Each scene shows the same named points in several views. A view is turned or mirrored, shifted and resized as a whole, has a little noise and may leave points out.
In the rows, 128 means zero.

Scene 1
View 1
z_970: [130 108 151 121  95 105 153 130 172  77 160 124 145 145 149 122 110 149
 116  85 121 116 128 178 137 110 119 117]
z_506: [151 142 113 122 142 122 153 121 162 114 135 189 133 151 116 151 161 169
 145 107 133 173 129 148 116 115  97 107]
z_282: [143 126 108 151 165 116 140 122 132 122 137 178 114 144  83 115 180 138
 147 135 130 160 145 122 123 144 155 106]
z_205: [124 100 128 146 131 111 139 129 134  95 154 141 121 140 110  90 144 122
 125 125 124 113 147 150 142 139 168 123]
z_548: [105  93 147 154 131  87 140 137 144  77 178 107 125 125 112  66 130 100
 116 126 114 112 147 138 157 151 205 124]
z_181: [104  80 161 151 114  80 138 139 149  60 184  91 129 119 125  59 107 100
 108 115 110  91 145 160 161 150 207 125]
z_727: [108  89 151 147 121  87 142 136 149  78 174 106 125 126 116  73 119 108
 116 115 112 109 146 148 155 149 196 119]
z_272: [180 138  58 136 180 161 140 103 100 160  82 252 105 185  93 163 212 180
 163 139 152 147 153 144  99 126  77 116]
z_877: [146 127 110 134 144 129 143 123 140 112 138 180 122 152 113 132 163 155
 143 119 133 147 138 148 122 129 115 113]
z_228: [136 117 112 149 154 123 135 124 131 114 139 167 117 145  97 107 169 136
 139 131 130 140 146 136 133 143 152 116]
z_74: [131 111 127 153 145 106 137 132 142 101 154 146 117 137  98  94 154 124
 134 129 125 133 145 141 140 144 169 117]
z_214: [144 112 104 139 146 128 139 125 128 117 122 181 116 157 110 123 163 151
 138 127 132 124 146 153 125 133 127 120]
z_245: [125 100 150 125 101  97 154 137 169  72 167 119 136 141 142 107 112 136
 117  93 118 115 128 172 147 120 143 115]
z_693: [152 131 111 129 143 125 152 116 152 113 132 182 128 154 119 144 162 164
 143 110 132 160 133 149 120 120 104 109]
View 2
z_693: [111 105 154 124 102 142 140 111 131 144 132 120 126 132 139 123 150 116
 124 117 138 138 123 133 153  97 129 101]
z_214: [ 93 123 137 132 102 143 140 106 141 146 142 132 105 125 145 126 141 127
 139 122 137 134 123 128 140 111 128 102]
z_272: [ 57 100 189 120  93 117 139  83 152 165 139 133  89 133 128 129 149 115
 157 109 154 121  96 133 167  97 139  64]
z_205: [112 142 100 132 110 153 139 122 134 140 146 133 115 123 149 129 136 143
 130 133 127 139 136 119 119 117 122 115]
z_548: [132 149  69 131 117 162 141 131 128 131 157 134 125 123 154 133 135 158
 123 145 113 147 151 111 103 125 118 130]
z_74: [114 131 103 124 112 150 139 118 135 143 151 131 116 129 147 132 139 148
 129 134 123 139 138 118 126 117 123 109]
z_970: [137 133 121 149 106 167 135 138 118 116 128 120 136 117 157 112 142 102
 104 125 136 148 138 130 131 110 120 141]
z_506: [115 100 155 119 104 140 143 111 131 147 132 117 129 134 136 123 152 114
 120 118 139 139 123 133 158  95 129 102]
z_245: [140 140 108 146 108 166 136 136 120 119 132 121 134 117 158 119 138 116
 107 130 128 148 140 123 124 115 121 143]
z_727: [134 150  77 134 114 162 139 132 128 130 152 132 126 120 155 128 132 149
 122 142 115 149 148 115 107 123 116 134]
View 3
z_548: [128 136 134 117 128 106 146  95 118 132 113 110 158 144 119 124 141 134
 139 115 125  93  87  98 131 110 114 141]
z_228: [138 126 110 118 137 139 141 110 124 143 120 126 131 124 136 116 127 112
 124 152 121 121 127  98 113 118 126 131]
z_970: [100 141 131 145 126  88 132 101 117 135  92 150 137 133 129 148 154 137
 116 141 133 123 117 124 122 132 151 153]
z_74: [136 130 117 119 136 126 143 102 121 138 117 121 140 134 126 116 137 117
 129 140 122 110 114  95 116 115 123 134]
z_693: [124 131 111 134 141 133 134 114 120 148 118 151 114 119 139 126 138 113
 107 170 124 136 147 103 100 131 152 135]
z_727: [124 136 133 118 125 102 145  95 117 130 105 112 156 142 121 130 145 137
 138 118 130  96  89 104 131 113 117 145]
z_214: [133 121 102 124 138 135 142 110 127 135 110 134 129 120 139 117 125 108
 118 160 124 136 139 114 113 120 130 136]
z_877: [130 128 108 130 140 135 135 114 120 143 115 141 120 120 136 123 134 110
 112 164 124 133 140 105 105 126 140 134]
z_205: [131 129 119 121 133 118 144 103 124 134 109 120 146 133 128 123 130 118
 131 135 124 115 110 110 123 116 119 142]
z_181: [122 137 139 122 122  92 146  89 119 127 101 107 167 149 117 130 147 144
 143 104 129  90  78 110 141 111 113 150]
z_282: [145 126 108 111 139 144 144 108 123 142 125 116 134 128 132 110 126 107
 126 149 119 113 124  90 112 113 119 130]
View 4
z_272: [146 129 119 123 168 148 189 174 108  89 147  64  77 123 108 116 160 112
  67  93 134 138  96  93  97  91 151 114]
z_214: [139 134 130 127 139 139 154 163 126 108 147 100 116 124 114 123 138 126
  98 115 134 133 108 121 117 101 136 118]
z_506: [117 142 138 139 140 139 147 157 136 101 150 108 115 113 108 134 138 129
  88 126 136 117 103 138 122  88 134 115]
z_282: [154 140 105 129 123 121 140 154 120 114 153 106 120 107 115 136 139 116
 105 121 132 141 115 124 132 120 142 131]
z_727: [154 125 129 117  89 114 108 149 137 148 145 148 166 128 124 125 114 140
 152 140 130 140 133 149 153 140 118 126]
z_245: [124 127 154 123 105 130 116 153 150 135 134 146 163 131 120 125 114 148
 137 137 132 118 123 160 140 110 109 111]
z_228: [166 130 104 117 120 120 141 155 118 120 152 106 122 116 120 126 136 115
 118 118 131 149 117 120 131 128 138 132]
z_205: [154 125 126 117 109 124 128 156 133 134 143 128 143 128 122 121 123 132
 134 126 130 140 125 135 138 129 127 126]
z_74: [152 133 116 124 109 118 128 152 127 130 149 125 139 117 122 130 129 127
 127 126 128 143 121 136 138 126 128 129]
z_548: [160 129 119 116  85 110 108 148 134 148 146 148 162 120 128 128 116 135
 154 138 129 143 135 150 153 141 118 130]
z_877: [134 136 132 125 134 136 149 158 130 109 146 109 121 117 114 128 136 127
 101 120 134 130 108 130 121 101 134 118]
z_181: [156 120 133 113  80 111 104 148 144 158 140 159 175 132 130 125 109 144
 166 143 126 142 139 156 156 145 109 125]
z_970: [113 129 164 128 115 139 127 159 152 131 133 142 156 135 117 122 114 154
 126 135 135 114 113 158 135 101 108 106]
View 5
z_548: [123  56  99 106 109  88 109 206  84 182 126 146 139 142 174  95 176 132
  99 116 138 138 128  91 136 143 129 212]
z_506: [100 130 103 138 145 174 143 154  97 107 124 167 127 118 151 111 124 152
 130 143 140 174  79 155 151 148 158  78]
z_228: [120  90 120 124 123 127 114 154  89 134 143 153 147 124 140 116 165 135
 129 130 139 156 103 138 165 128 150 122]
z_214: [126 111 123 113 140 156 109 153 100 122 147 139 142 109 138 118 160 139
 128 127 142 151  99 157 155 117 158 109]
z_74: [128  67 121 121 113 102 104 161  88 152 149 147 156 135 147 111 187 132
 129 127 135 146 119 122 166 122 141 149]
z_245: [115 109  85 100 135 152 131 214  97 159  97 145 107 131 181  97 139 152
  85 113 144 153 102 110 106 158 142 183]
z_282: [115  83 120 142 117 115 120 143  87 125 147 161 156 134 135 115 168 130
 143 143 136 163 102 141 176 126 147 109]
z_877: [115 119 110 130 138 158 124 154  98 118 134 149 137 118 144 116 145 143
 128 131 141 161  90 151 155 130 157 103]
z_970: [107 123  81 102 142 172 132 212 102 148  98 143 101 124 185  98 125 160
  88 117 143 158  90 119 102 159 148 164]
z_181: [131  61  91  91 108  96 105 227  92 194 116 138 133 140 187  93 176 139
  79 102 140 135 124  79 118 150 125 238]
z_727: [124  64 100 102 112 104 105 208  90 177 124 139 137 139 175  95 170 137
  88 114 139 143 119  95 125 144 131 210]
z_693: [109 126 111 133 141 170 134 153  95 112 127 156 129 118 149 114 132 154
 131 136 137 169  81 153 149 138 160  88]
z_205: [125  81 115 120 122 117 112 167  84 148 141 147 147 132 151 108 168 132
 119 126 139 151 110 125 157 129 143 152]
z_272: [130 145 146 133 157 185 107  95 108  74 172 141 157  88 104 140 158 137
 172 150 140 163  82 205 196  88 176  18]

In a view up to two points have been moved. Name them for each view, in the order of its rows, or write none.
view 1 | none
view 2 | none
view 3 | z_282
view 4 | z_214, z_228
view 5 | z_74, z_205

Scene 2
View 1
z_112: [149 159 147 148 118 121 134 124 156 149 132 129 145 139  87 122 143 135
 140 133 109 134 133 155 124 116 126 132]
z_220: [194 174 164 171 124 125 132 145 135 183 123 144 129 109  87  93 111 121
 141 124 124 116 113 123 118 109 127 144]
z_719: [198 163 192 164 105 128 151 158 167 180 105 138 108 101  70  55  97  81
 143 128 148  99 148 134 100 115 146 112]
z_144: [174 176 127 162 139 123 107 138 108 158 147 152 142 128 125 148 127 169
 143 118 103 149  97 125 118 116 117 162]
z_384: [164 163 129 140 129 135 113 144 123 140 148 151 129 133 142 138 117 164
 147 116 120 151 123 136  98 129 126 133]
z_832: [183 171 140 154 128 130 114 150 119 157 141 151 127 122 130 122 108 150
 143 118 124 139 116 125 101 122 125 139]
z_233: [158 148 159 123 105 133 139 148 167 133 127 135 118 134 112 102 115 122
 145 130 144 131 165 159  85 132 141  90]
z_760: [173 157 146 137 119 135 121 149 139 142 137 149 118 128 128 117 104 143
 145 121 134 139 140 140  89 129 131 115]
z_585: [165 164 143 150 122 126 123 136 138 150 135 139 136 132 108 125 127 144
 143 126 117 139 125 143 113 120 123 136]
z_355: [164 169 146 163 125 121 128 126 141 166 130 136 149 130  86 124 138 138
 139 131 103 127 115 142 132 109 123 149]
z_38: [145 158 112 129 131 131 108 131 126 123 158 145 142 153 144 165 134 180
 145 120 107 163 128 151 105 129 120 134]
z_940: [196 173 146 150 126 136 114 162 113 160 139 157 113 113 140 114  90 147
 144 110 132 138 116 116  90 124 130 135]
z_76: [132 150 137 123 116 127 128 124 160 121 142 130 143 156 114 139 143 149
 145 133 117 148 152 168 106 129 127 110]
View 2
z_355: [ 96 107 148 100  63 147 120 140 153 120 124 163  98 126 150 131 115 166
 117 112 128 135 139 155 132  98 109 140]
z_384: [ 78 124 140  76 104 123 120 142 176 117 101 168 146 177  95 118 111 142
 119 123 135 128 132 148 115 120 101 139]
z_144: [ 80 114 155  74  88 165 114 146 172 114 103 186 159 157 122 134 101 155
 129 114 121 126 136 154 145 100 102 155]
z_38: [ 90 126 152  58 110 131 109 154 185 110 120 162 149 168  83 109 107 116
 103  99 135 120 110 139 125 118  77 140]
z_760: [ 73 121 121  92 105  96 132 134 170 126  90 160 129 185  99 122 122 148
 118 140 144 138 143 148  91 130 120 126]
z_220: [ 76 101 129 121  61 132 135 124 144 131  98 168 102 134 163 142 119 193
 136 143 127 147 166 165 116 104 141 140]
z_76: [106 124 142  83  95  99 116 147 172 115 137 131  84 151 105  99 124 115
  86 105 145 139 112 132 104 124  83 122]
z_832: [ 79 114 134  92  87 129 124 138 164 123 101 171 128 160 124 128 115 161
 123 126 135 133 146 155 120 115 114 139]
z_112: [104 113 144 101  68 124 120 142 157 123 134 146  78 130 140 120 119 148
 102 113 138 139 129 145 119 106 100 133]
z_233: [ 96 123 111 116  95  52 135 132 157 133 118 117  57 159 112 103 140 136
  92 137 159 152 137 137  67 143 123 105]
z_719: [ 78  97 102 152  55  81 152 111 130 144  93 142  53 134 172 137 144 202
 129 169 146 163 182 166  80 121 167 118]
z_940: [ 65 112 121  96 100 115 130 127 168 127  76 180 151 183 113 135 115 171
 136 149 134 138 157 161 107 122 136 140]
View 3
z_832: [135 124 120 126 127 105 136 140 141 154 137 145 133 167 136 123 123 132
 126 141 135  81 150 104 146 145 109 127]
z_940: [143 124 130 131 131 100 138 146 146 149 153 154 135 179 138 117 131 129
 126 148 136  76 151  95 152 138  97 132]
z_384: [134 130 127 100 134 108 146 151 141 147 131 128 135 161 127 117 117 146
 128 133 130  91 153 104 142 146 124 124]
z_719: [131  94 121 190 108  98  85 118 143 166 192 135 143 146 143 110 164 104
 162 155 116  87  98 139 177 116  70 157]
z_760: [141 123 138 112 136 104 141 156 147 141 158 126 135 164 132 107 133 138
 138 141 122  95 143 104 154 134 107 139]
z_355: [111 122 100 138 111 116 112 112 127 169 107 132 144 137 135 138 113 132
 132 128 143  85 131 126 140 154 120 113]
z_585: [121 123 115 123 120 112 122 135 134 155 131 121 144 142 129 122 122 139
 137 132 130  95 132 123 146 143 119 128]
z_233: [133 110 139 122 127 102 120 151 147 146 175  92 143 137 126  94 146 139
 162 133 105 110 115 134 160 119 104 157]
z_76: [119 126 129  90 125 115 132 149 137 147 131  81 149 122 117 107 119 155
 152 114 115 117 124 134 140 138 133 139]
z_220: [126 113 105 165 113 106 104 114 133 168 144 151 141 156 142 131 135 114
 136 145 136  76 124 123 157 139  93 129]
z_38: [128 136 127  73 135 116 155 157 138 144 109 108 142 149 120 119 103 160
 127 120 132 100 152 105 132 154 144 118]
z_144: [127 129 113 113 125 113 139 136 136 155 113 141 137 159 134 132 111 141
 120 133 143  82 150 103 139 154 123 116]
z_112: [112 117 111 124 113 114 110 123 129 161 127 103 150 122 123 124 124 138
 148 123 128 104 118 138 145 141 123 129]
View 4
z_355: [ 98 136 140 157 109 134 144 106  92 124 163 162 139  99 140  85 139 111
 110 119 151  65 100 119 129 136 113 166]
z_112: [111 131 102 160 109 133 154 120  83 119 162 152 128  96 150  96 155 129
 113 119 149  71  92 120 138 125 117 136]
z_384: [116 117 117 135  94 133 111 142 134 122 188 132 146 111 125 105 144 111
 133 179 166  61 128 156 138 118 126 121]
z_940: [105  89 132 113  91 121  88 134 144 138 194 134 166 129 117 116 120  96
 142 187 174  43 142 139 127 125 132 150]
z_585: [109 123 122 148 102 134 135 127 110 120 172 146 138 106 135  96 145 113
 120 146 156  64 114 135 138 125 119 140]
z_38: [126 170 120 173  89 153 134 150 145 100 193 143 123  91 123  84 170 113
 122 188 157  83 120 193 150 111 109  95]
z_832: [105 111 141 131  92 131 103 127 137 129 186 143 157 118 121 102 131  97
 128 172 166  53 132 148 131 132 119 145]
z_760: [120  91 100 118  94 130 101 148 129 125 191 124 147 122 125 118 140 117
 143 186 172  57 135 150 141 109 137 116]
z_144: [ 99 155 174 167  93 143 122 119 152 117 187 163 150 103 116  79 140  87
 114 171 161  63 124 166 131 146 103 154]
z_220: [ 90  89 139 123 107 118 115  99  97 142 166 153 163 121 141 107 111 100
 125 126 163  43 116  93 122 147 128 193]
z_233: [129  72  43 115 107 123 131 145  77 130 164 113 132 121 154 134 155 144
 141 145 162  64 109 119 145  98 146 106]
z_76: [130 138  71 159 102 143 155 149  93 108 172 136 112  93 148  98 180 143
 120 147 151  86  99 158 153 102 120  90]
z_719: [ 96  24  76  86 118 101 112 104  49 160 151 132 165 138 160 142 101 125
 137 103 166  35 113  49 120 126 153 185]
View 5
z_144: [140 159 159 126 133 141 107 112 131 182  71 136  82 124 138 137 128 121
 124 165 152 172 119 145 118 146  95 109]
z_760: [141 139 169 119 145 105 129 117 154 127 149 165  77 130 137 160 151 118
 128 173 107 158 129 154 109 130 150 118]
z_384: [138 148 165 111 145 116 124 119 146 154 117 154  85 130 141 147 145 131
 130 171 133 174 116 142 119 136 131 108]
z_38: [139 135 165  81 157 109 136 138 144 159 115 146 111 141 153 137 155 168
 135 157 159 206  98 122 148 127 145  82]
z_355: [131 159 146 157 117 129 132 112  90 155  76 123 103 128 134 150 128 114
 136 134 123 123 106 153 129 114 115 134]
z_585: [135 147 154 137 127 119 135 118 114 145 104 139 100 130 137 150 142 126
 133 147 119 141 108 147 126 118 131 124]
z_233: [134 134 158 137 136  87 158 122 121  96 164 159 103 134 134 172 161 128
 143 144  82 124 108 153 125  94 183 134]
z_940: [142 153 167 135 136 119 110 101 157 142 130 164  58 121 132 157 144  96
 119 183 110 153 138 166  92 145 121 130]
z_719: [127 156 152 203 105 105 145  96  97  91 149 154  77 114 115 187 139  67
 136 144  44  59 129 188  93  96 150 184]
z_832: [137 154 163 134 134 128 117 105 142 150 111 152  74 122 133 150 137 108
 124 168 120 153 128 155 106 138 117 125]
z_112: [131 147 148 144 123 113 146 121  87 140  95 126 117 127 139 152 142 133
 141 127 118 127  95 143 141  98 139 126]
z_76: [134 134 157 112 141  97 158 138 110 128 125 139 125 140 146 152 158 160
 148 129 127 158  88 130 152  93 167 103]
View 6
z_940: [ 65  87 127 128 127 152 153 121  93 142 122 121 106  99 104 104  78  99
  95  90  94 144 126 143 153 116 135  72]
z_384: [ 97 118 125 124 110 120 126 157 119 115 117  96 120 137 134  97  66  95
 139 121  65 137 129 133 148  92 121 102]
z_112: [123 150 156 136 113 111 166 177 123 106 119 122  86 116 138 134 131 112
 177 143  54 135 107 134 120 128 141  61]
z_760: [ 69 116 127 115 116 138 127 165 108 126 113  94  93 135 125 109  60  93
 110 112  82 156 124 136 142 125 123 102]
z_220: [ 91 108 150 140 136 148 189 125  98 140 124 146  99  77 104 127 126 113
 130 101  86 133 116 144 137 134 151  35]
z_233: [ 66 150 152 109 112 138 138 209 110 121 103  98  47 140 126 140  95 106
 128 129  89 179 103 138 111 184 141  90]
z_76: [115 166 147 117 100 103 129 215 135  98 109  90  80 157 150 127  96 101
 177 157  48 152 113 127 117 134 127 104]
z_38: [124 135 128 122  97  97 113 174 141  92 116  87 129 153 152  93  69  94
 171 138  38 129 135 124 146  68 111 117]
z_832: [ 88 104 129 130 120 138 150 135 111 126 122 115 118 113 121 104  83 100
 121 105  74 134 130 138 151  95 127  78]
z_585: [105 130 144 133 116 120 155 160 119 114 115 116 102 121 132 119 106 105
 155 127  62 136 125 131 132 117 133  71]
z_719: [ 45 120 165 122 145 172 194 159  78 158 115 146  32  74  90 157 143 115
 100  97 117 170  92 154 110 210 169  24]
z_355: [127 132 153 143 123 116 177 147 119 114 125 137 102  96 130 127 138 113
 170 127  57 122 119 132 133 111 142  48]

In a view up to two points have been moved. Name them for each view, in the order of its rows, or write none.
view 1 | z_760
view 2 | z_832, z_233
view 3 | z_355, z_144
view 4 | z_384
view 5 | z_38
view 6 | z_940

Scene 3
View 1
z_697: [127 133 135 167 141 157 147  82 187 119  84 126 174 107 141 141 107  83
 120 144 122 112 109 152 111 142 144 124]
z_455: [145 141 151 179 113 172 129  87 190 119  93 110 161 118 130 154 108  80
 132 134 128  96 141 150 105 169 137 111]
z_123: [131 140 131 164 129 162 144  87 185 117  89 122 168 112 137 145 104  80
 115 139 115 112 116 147 109 141 143 126]
z_534: [123 124 134 152 131 159 135 104 177 123  95 114 173 111 129 155 106  89
 130 146 131 113 121 151 114 147 134 109]
z_851: [122 174  93 147 104 168 160  87 184  92  90 135 146 126 135 133  87  67
  61 127  72 129 100 118 105 124 136 174]
z_234: [106 101 130 102 100 162 104 165 147 138 132  79 171 118 100 194  98 106
 164 150 151 112 145 143 129 155 104  70]
z_909: [146 169 125 163  62 187 127 106 187 106 108 104 136 138 113 164  86  70
 102 122  96 104 154 120 101 170 119 134]
z_880: [123 138 122 139 103 165 132 115 176 117 106 107 160 121 119 163  96  84
 119 139 116 113 127 137 115 147 125 119]
z_616: [174 178 151 197  60 197 121  82 201 104  98 101 130 138 118 159  94  63
 108 114  98  87 173 127  87 191 123 134]
z_345: [122 109 147 138 117 161 113 131 167 135 112  91 175 111 115 180 107  99
 161 147 151 104 144 155 119 162 121  77]
z_935: [112 127 119 139 131 155 142 110 171 120 100 117 173 111 130 154 103  88
 118 144 122 119 106 142 119 133 134 117]
z_153: [119 148 110 125  85 172 125 132 166 113 117  99 153 129 111 169  89  85
 111 136 109 116 133 125 116 150 115 117]
z_730: [109 145 100 132 124 159 150 105 172 109  99 123 165 117 132 145  94  82
  94 140 100 128  97 131 119 122 134 142]
z_33: [111 127 117 131 127 157 139 117 170 120 103 112 171 112 126 156  99  90
 121 144 122 121 109 143 119 131 129 117]
View 2
z_455: [115 112 110 116 142 131 121 125 143 124 130 150 118 146 113 147 124 167
 118  90 107 123 144 133 148 108 146 139]
z_534: [115 130 115 127 135 130 110 132 135 117 113 135 129 128 114 130 137 156
 120 104 106 143 152 138 141 121 139 138]
z_153: [115 144  95 125 124 144 130 115 149 119  96 137 117 139  97 118 151 148
 131 114  85 123 174  97 133 118 156 132]
z_234: [133 174 127 152 147 128 130 104 140 148  60 129 112 143 101 121 143 136
 107 107 115 177 182  98 103  99 142 129]
z_935: [114 138 107 129 125 139 109 138 134 108 107 131 135 121 113 119 149 154
 127 113  96 141 156 136 140 128 140 137]
z_730: [103 133  93 123 110 148 107 142 139  96 112 128 138 113 105 108 159 153
 138 122  80 122 159 130 147 142 144 135]
z_851: [ 91 114  70 105 101 161 112 145 147  85 139 137 136 119 102 109 164 161
 150 126  60  83 154 123 166 150 155 137]
z_345: [129 147 130 140 149 123 125 114 137 140  87 137 115 143 111 135 131 150
 106  97 120 165 161 122 120  99 137 134]
z_697: [110 115 112 119 129 135 101 143 133 105 129 139 139 123 119 133 136 164
 124 101 103 130 138 153 152 126 135 142]
z_616: [107  96  80 102 138 140 147 101 162 126 144 168  92 173  93 156 122 170
 127  86  86  77 151  96 156 101 170 140]
z_909: [107 118  78 112 128 146 143 108 158 120 123 152 103 156  91 133 143 159
 134 101  79  91 165  91 148 113 167 136]
z_880: [115 136 102 127 126 140 121 124 143 117 106 138 122 135 105 124 145 154
 126 109  92 128 163 116 139 118 148 135]
z_123: [108 117 105 119 130 137 108 140 139 107 127 141 132 128 113 131 138 165
 125 103  97 125 145 141 153 126 139 142]
View 3
z_123: [ 99 119 118 124 130 121 140 138 111 132 116 101 151 120 145  67  96 107
 135 131 122 129 129 115 164 147 187 106]
z_534: [106 111 119 134 123 127 145 139 101 146 112 114 139 129 134  65 108 121
 127 133 122 136 118 117 163 132 196 112]
z_730: [ 95 124 120 143 144 120 129 114 111 128 104 108 142 114 137 108  68 120
 117 105 114 135 119 114 172 138 184 109]
z_33: [105 111 122 148 130 125 137 125 100 144 105 118 134 127 130  84  97 127
 114 121 121 142 111 116 169 128 194 114]
z_153: [100  87 121 156 124 150 140 112  95 145  97 107 133 119 117  86  64 135
 125 123 134 135 136 136 182 123 175 140]
z_455: [102  98 118 123 115 136 151 147 104 142 120  96 151 120 137  39 101 109
 150 151 134 121 145 128 166 144 185 119]
z_616: [ 85  75 112 121 107 160 151 133 109 127 117  62 166  97 132  34  51 102
 179 153 153  99 189 151 183 156 153 145]
z_851: [ 79 134 112 134 152 118 122 103 126 102 108  79 159  96 143 119  37 106
 135  94 115 121 142 113 177 161 165 110]
z_935: [103 116 120 140 131 124 136 128 105 140 108 116 136 128 132  83  96 123
 118 121 118 139 114 116 166 132 194 110]
z_345: [114  83 124 147 112 143 152 139  84 166 108 122 128 137 121  50 115 133
 122 147 134 142 119 130 168 116 198 128]
z_909: [ 90  80 115 138 120 158 140 115 104 132 105  78 152 102 123  68  45 117
 154 131 144 114 164 145 183 144 158 147]
z_880: [103  98 121 145 124 140 141 123  97 142 107 108 139 121 125  75  82 124
 125 127 128 134 130 129 174 130 181 127]
View 4
z_697: [143 102 108 172  90 126 138  92 132 169 147 160  95 121 143 103 126 137
 155 130  96 119  92 131  82 113 117 124]
z_616: [132 106  92 177  61 118 166  80 153  85 151  68  76 132 176 116 147 126
 163 209  95 153  56 133  92  79  82 109]
z_153: [135  77 106 145 111 143 135 105 108 118 137 119  97 111 163 143 110 138
 148 172 144 134 108 108 113 108 130 134]
z_33: [142  84 113 152 108 139 130 104 111 155 140 153 102 112 145 125 110 140
 144 137 126 123 112 115 101 117 133 137]
z_909: [137  90  94 162  93 129 152  90 125  94 139  94  85 117 180 140 128 133
 161 197 129 142  79 114 104  89 114 122]
z_345: [113  70 136 143  90 142 130 127 121 145 154 121 109 119 115 123 115 129
 110 150 105 142 133 113 117 131 106 160]
z_234: [109  54 144 126 107 155 123 137 100 132 147 113 112 110 116 146 100 133
  98 162 133 146 151  98 140 138 119 175]
z_880: [135  85 109 155 103 138 136 101 115 135 142 133  97 114 153 129 114 139
 146 158 124 129 104 117 104 111 126 136]
z_455: [134  97 111 168  76 124 146  96 139 139 151 118  94 128 142 108 131 130
 143 158  90 137  91 131  95 108  99 131]
z_730: [153  93  95 160 116 137 134  89 107 155 133 166  95 106 169 127 112 143
 169 138 138 112  96 118  92 106 146 122]
z_534: [134  88 114 159  95 132 133 104 122 159 147 145  99 119 137 115 120 136
 140 138 103 127 108 124  98 118 119 138]
View 5
z_153: [120 131 107 110 134 140 140 123 137 115 139 100  94 108 112 138 127 107
 128 142 137 124 120 159 125 135 147 134]
z_33: [123 134 136 113 122 140 142 127 122 124 137 105 103 108 118 144 148 106
 121 150 139 131 111 137 128 122 138 117]
z_909: [116 124  98 121 115 150 124 100 140 113 141  95  90 119 102 128 125 131
 137 128 137 113 135 160 128 141 128 134]
z_455: [124 118 124 115 119 136 130 111 133 121 149 127  99 122 113 132 138 133
 122 143 131 123 137 142 126 124 113 108]
z_234: [129 132 111  88 165 121 155 148 141 116 143 128 100 106 122 146 126  90
 114 159 129 133 119 165 117 127 163 127]
z_616: [119 115  93 123 110 146 113  89 149 114 148 111  86 130  98 120 120 154
 139 121 134 108 152 161 128 142 109 125]
z_935: [122 133 137 117 118 141 140 126 121 124 136 106 102 108 119 144 150 107
 120 150 139 130 112 133 129 120 134 115]
z_880: [121 128 119 116 120 142 133 115 129 120 139 105  96 114 113 136 138 120
 127 141 136 123 124 147 128 128 130 122]
z_534: [126 126 134 114 122 137 139 123 125 124 141 120 103 114 119 140 146 114
 118 150 136 130 121 135 128 117 128 110]
z_851: [112 138 131 141  83 169 124  98 114 122 128  65  95 108 103 137 151 121
 137 130 149 118 109 132 138 135 122 130]
z_697: [124 126 144 121 106 142 135 115 118 127 140 116 104 115 117 138 156 123
 119 148 137 128 122 124 131 115 115 105]
z_345: [129 124 123  96 150 121 146 137 137 120 147 137 103 115 123 142 134 106
 112 156 128 132 127 153 122 119 143 114]
z_123: [124 126 136 123 108 144 133 112 123 124 141 111 102 115 115 137 150 124
 123 144 138 126 123 131 132 120 118 110]
View 6
z_730: [134 161 142  97 171 179 106 149 152 162 129 114 139 178 118 108 158 131
 163 121 126 142 107 120  82 122 153 164]
z_880: [133 154 132 105 139 174 101 119 134 154 122 113 128 177  99 113 146 136
 164 110 115 135 137 127 109 126 166 148]
z_534: [137 156 129 103 148 158 120 120 138 160 132 117 130 171 113 102 156 115
 155 114 117 137 135 121 111 138 151 150]
z_123: [139 159 135  97 145 163 118 129 143 160 133 114 134 171 117  96 155 116
 160 115 121 142 126 116 104 137 155 156]
z_33: [126 158 127 114 164 159 109 130 140 158 124 118 128 174 102 121 155 129
 149 116 118 136 135 128 101 129 147 153]
z_935: [131 157 132 108 163 157 116 129 144 160 128 118 131 176 108 116 158 123
 150 117 121 138 132 127 100 130 146 155]
z_345: [122 150 111 128 135 138 110  91 118 150 121 117 114 171  81 132 145 128
 142 102 103 130 184 140 134 139 154 133]
z_616: [164 152 154  61  61 207 101  97 119 151 134  98 119 180 114  56 125 123
 202  95 111 145 141 104 141 141 208 141]
z_851: [149 166 164  70 152 209 101 161 162 163 133 107 146 181 135  78 156 131
 188 122 134 148  74 101  75 120 170 173]
z_697: [143 161 131  95 147 149 133 124 146 166 140 121 136 169 124  91 160  95
 150 117 121 138 131 108 106 146 140 157]
z_153: [129 152 139 102 139 189  83 120 133 150 117 105 123 182  91 119 141 154
 174 105 112 138 138 131 108 115 179 147]
z_909: [147 151 152  78 100 209  86 115 127 149 124 101 124 181 104  84 130 146
 198 100 114 144 126 114 123 125 198 149]
z_234: [107 142 105 146 152 147  82  92 114 142 104 112 106 175  57 162 138 161
 141  98  95 128 189 159 129 119 160 126]
z_455: [152 155 132  90 108 158 124 100 127 159 138 116 122 170 110  84 144 103
 163 103 113 139 153 114 129 150 166 143]

In a view up to two points have been moved. Name them for each view, in the order of its rows, or write none.
view 1 | none
view 2 | none
view 3 | z_345
view 4 | z_616
view 5 | z_153, z_880
view 6 | z_534, z_123
